Each row is a point on a landscape with many valleys, with its height.
A ball rolls from a point to the lowest of its 5 nearest points, and stops where none of them is lower. Distance is the straight distance between rows; heights are no part of it.
J120 (h 61.8): [-38  -5  29  -6   8 -11 -26  30 -20 -24 -11   1]
J833 (h 77.6): [ 25  27  12  17 -30   5  20 -15  27  33 -10 -15]
J778 (h 42.5): [-39 -38  29 -39  39   7 -38  31  -9 -11   1  23]
J546 (h 36.8): [-17 -41  -5 -34  38   8 -21   9   5 -10   4  18]
J907 (h 25.8): [ 20  12 -46  -4  -1  -5  16 -16   0  -9   7 -13]
J84 (h 53.8): [  0 -33 -31 -47  39 -13  15 -10   0 -12  11 -12]
J39 (h 91.7): [-28  20  22 -26  16 -23   1  38 -32 -37  -9 -14]
J316 (h 50.0): [ 18  36   3  36 -32 -10  44  -7  -8  37  12 -34]
J612 (h 31.6): [  0 -33  15 -35  -3  28  -5 -13  20  28  18 -41]
J722 (h 75.4): [ 17 -11 -10   0 -12  17 -10 -14  19   1   2  -5]
J625 (h 60.8): [ 13  -2  -8 -16 -17  10  20 -19   6  20  12 -37]
J213 (h 36.0): [ 19  34 -13  50 -11 -16  -8  12 -11 -18 -14  34]
J653 (h 22.9): [-13 -19  -5 -27  14   3  42  -8 -28  17  19 -58]
J217 (h 26.7): [  7 -34  13 -52  19  30 -27 -13  28  30  17  -9]
J984 (h 24.8): [ -5  -2  14  12 -25   7  42  -7 -16  37  18 -38]
J687 (h 35.1): [  0 -19  -1 -45   9  10  12 -12   6  10  16 -33]
J397 (h 17.0): [ 20  11  25  30 -12  14 -16  -5  34  11 -22  40]
J606 (h 48.8): [ -8 -29 -21 -33  36  -8  -1   0   1 -12   1   4]
J502 (h 6.1): [  6   8 -42   6  11 -18   5   0 -16 -24   5  14]
J875 (h 48.0): [ 14   6 -42 -22  14 -17  31  -9 -13 -13  10 -39]
J73 (h 47.8): [-17 -44   9 -19  21  11 -38   8  12  -2   5  26]
J598 (h 61.2): [ 10  -7  13   0 -11  20 -27  -9  43   6 -14  17]
J853 (h 54.6): [ 32  27  18  25 -17  19   4 -18  51  18 -18  14]
J11 (h 34.6): [ -9  25  20  54 -21   8  53 -15  -4  49   7 -13]
J742 (h 63.9): [-11  -6   4   5   3   0 -15   7  -2 -13  -9  22]
J544 (h 92.3): [ -3 -12  11  16 -15   3 -24   0  11  -8 -14  33]
J574 (h 16.0): [-13  14   5  15   4 -13 -15   7 -29 -25 -17  15]
J365 (h 6.0): [-21  14  41  47 -14  15  51  -8   1  64  -1   8]
J609 (h 12.0): [  2 -31   7 -36   0  32 -30  -7  36  15  13   1]
J61 (h 6.2): [-16 -20  26  25 -11  14  30 -17  -7  56  22 -21]
J685 (h 42.6): [  7 -34 -14 -49  23   7  -4  -9   9   4  17 -19]
J889 (h 66.1): [-12  10  32  27 -17   9 -23  11   8  -6 -26  37]
J513 (h 89.1): [-34   4  28 -37  38 -28   0  38 -25 -27 -12  -6]
J189 (h 13.6): [ 31  25 -50  20  -9 -13  11  -8 -10 -16   9 -11]
J112 (h 62.1): [ -6  54  29  17 -18 -22 -18  29 -43 -38 -21   2]
J128 (h 57.3): [ 25  22 -20  35 -16  -3  -7  -4  16  -7  -7  22]
J550 (h 36.1): [  5 -28   6 -16  -8  20 -25  -1  31   0  -2   7]
J838 (h 62.0): [ 27  26  -4  20 -26   5   7 -20  27   9  -5   1]
J252 (h 12.7): [-16   8 -18   4  16 -24  -1  21 -44 -36  -3  17]
J926 (h 22.8): [  3  39 -10  46  -4 -33  -7  18 -44 -29 -12  24]
J878 (h 18.1): [ 34  57 -34  32 -16 -16  36 -15 -13  11  16 -39]
J540 (h 46.2): [ -4  -6  32  17 -14  19 -31  -6  44  14 -19  44]
J830 (h 71.8): [  7 -15 -20 -14  -3  11 -15  -6  16  -8  -8   1]
J198 (h 63.0): [-14 -27  27   0  -1  21 -41  14  13   0  -3  33]
J971 (h 46.4): [ 28  27 -28  12 -21  -6  22 -16   7   6   9 -27]
J463 (h 61.4): [ 17  10   2  31 -17   6 -19  -6  20   2  -5  30]
J265 (h 37.5): [  7 -13  18 -11 -20  28  -6 -22  33  23   6 -20]
J359 (h 31.9): [ 31  31 -25  23 -22  -6   9 -13  13  -6  -4   0]
J90 (h 26.1): [-22 -10  -6  -7  24 -22  -7  20 -29 -37   0  17]
J309 (h 46.8): [ -7  26  13  38 -12 -12 -16  22 -22 -26 -16  29]
J670 (h 49.3): [ 18   5 -26  -2 -13  -7  -1 -12   8 -12   3  -3]
J393 (h 39.2): [ -7  61  13  39  -6 -25 -11  24 -38 -21 -15  18]
J705 (h 39.0): [ -4 -10 -16 -11 -16  -1  34 -17 -10  12  12 -51]
J232 (h 47.3): [-36 -26   4 -25  37 -22   0  21 -24 -26   0  12]
J944 (h 9.1): [-27 -32  -3 -24  36  -5 -16  14 -12 -16   0  23]
J326 (h 63.1): [  8 -21 -44 -35  40 -26  22   5 -13 -26   1   2]
J533 (h 15.9): [-25 -29  21 -27   4  18  21  -3 -24  44  25 -30]

Where does a ball stop that starts at each point below?
J128 -> J502
J830 -> J609
J705 -> J365
J685 -> J609
J722 -> J609
J198 -> J609
